The views of a scene show one set of named points, each view turned or mirrored, shifted and resized as a whole, with a little noise and some points left out.

Scene 1
View 1
J_902: [ 1  2 12 -6 -1 -7 -8 -7]
J_877: [ 14 -17  32   0 -11  -2  15  -5]
J_518: [  5   1  19  -3  -5 -12  -9 -19]
J_585: [ 16   4   2 -14   4  -9 -20  -8]
J_552: [ 16  -9  29  -2  -9  -9   0 -22]
J_297: [-8  5  7 -8  1  2 -2 14]
J_927: [-8  4 17 -2 -4 -7 -6 -9]
J_893: [ 23 -11  14  -8  -1  -6  -3 -11]
J_983: [-21   9  31   4 -13  -5   2  -8]
J_439: [ -2   3   6  -4   3 -11 -14 -13]
J_359: [ 29 -16  23  -7  -5  -5   3 -10]
J_494: [ 3  0 29 -4 -9  1  6  2]
View 2
J_877: [ 8 -1 -7 -2 -1 20 -6  6]
J_359: [14  4 -8 11  2  6  3 -7]
J_518: [ -1  19 -12  -4  14  -7  -9  -5]
J_494: [  2   3   3 -13   6   5 -12   5]
J_585: [  0  19   3  -2   8 -24   7 -14]
J_983: [-12  14  -8 -26  14   4 -25  11]
J_927: [-11  18  -5 -16  10  -6  -9   2]
J_439: [-11  24  -6  -9  12 -14   0  -7]
J_297: [-12  10  14 -25   0  -9   0   1]
J_902: [ -6  17  -2 -10   9 -10  -3  -4]
J_893: [ 6  8 -6  7 -3  4 14 -6]
J_552: [ 10  11 -16   5  11   6 -10  -1]
View 3
J_893: [ -3  -8   6   4   0  -4   8 -14]
J_927: [-1 -1 -1 16 -2 14 -1 -9]
J_494: [ -1  -2  -3  14  -9  11  12 -19]
J_359: [ -6 -10   3  -3  -4 -12  15 -20]
J_983: [ -4   0 -11  22  -6  23  -1 -17]
J_297: [  8   1   5  15 -12  14   9  -3]
J_902: [ 1 -3  5 13 -1  9  2 -8]
J_585: [ 5 -4 15  9  7  1  4 -4]
J_439: [ 0 -2  6 13  4  8 -4 -4]
J_552: [-11  -8  -4   7   3   1   4 -23]
J_518: [ -5  -5   1  13   6   7  -1 -14]
J_877: [ -7  -7  -9   5 -12   1  13 -24]
View 4
J_902: [-16  -4   8  12  -5  -1   9   2]
J_297: [-17 -21   5  15   0  -1  28  -7]
J_927: [-11  -3   2  20  -8  -6  12   3]
J_359: [ -9   6  33   0 -22  -3   6  -9]
J_983: [ -5   4  -7  35 -12 -14  24  -1]
J_439: [-18  -5   4  13  -1  -1   2   8]
J_893: [-14  -1  26   1 -15  -1   5  -3]
J_585: [-29  -3  14 -10   4  11   0  10]
View 5
J_585: [  5   1  -1  -6   4  -8   3 -14]
J_552: [-1 -9 -3  4 11  3 -4  8]
J_902: [-2  3  2  1  0 -6  3 -4]
J_927: [-1 -1  2  8 -1 -5 -2  0]
J_359: [ 2 -2 -7 -3 17  7 -3  2]
J_877: [-7  2 -3  3 13 11 -2 14]
J_518: [-5 -3  2  4  2 -4  2  4]
J_494: [-11   4   2   0   7   0   6  11]
J_893: [ 3  1 -6 -3 12  3 -1 -3]
J_297: [-9 17  5 -1 -1 -5 11 -2]

Which points are out of place in each view (at most two, in the order of its rows)? Write - if all are in place.
view 1 => -
view 2 => J_893
view 3 => J_359
view 4 => J_585
view 5 => J_927, J_518
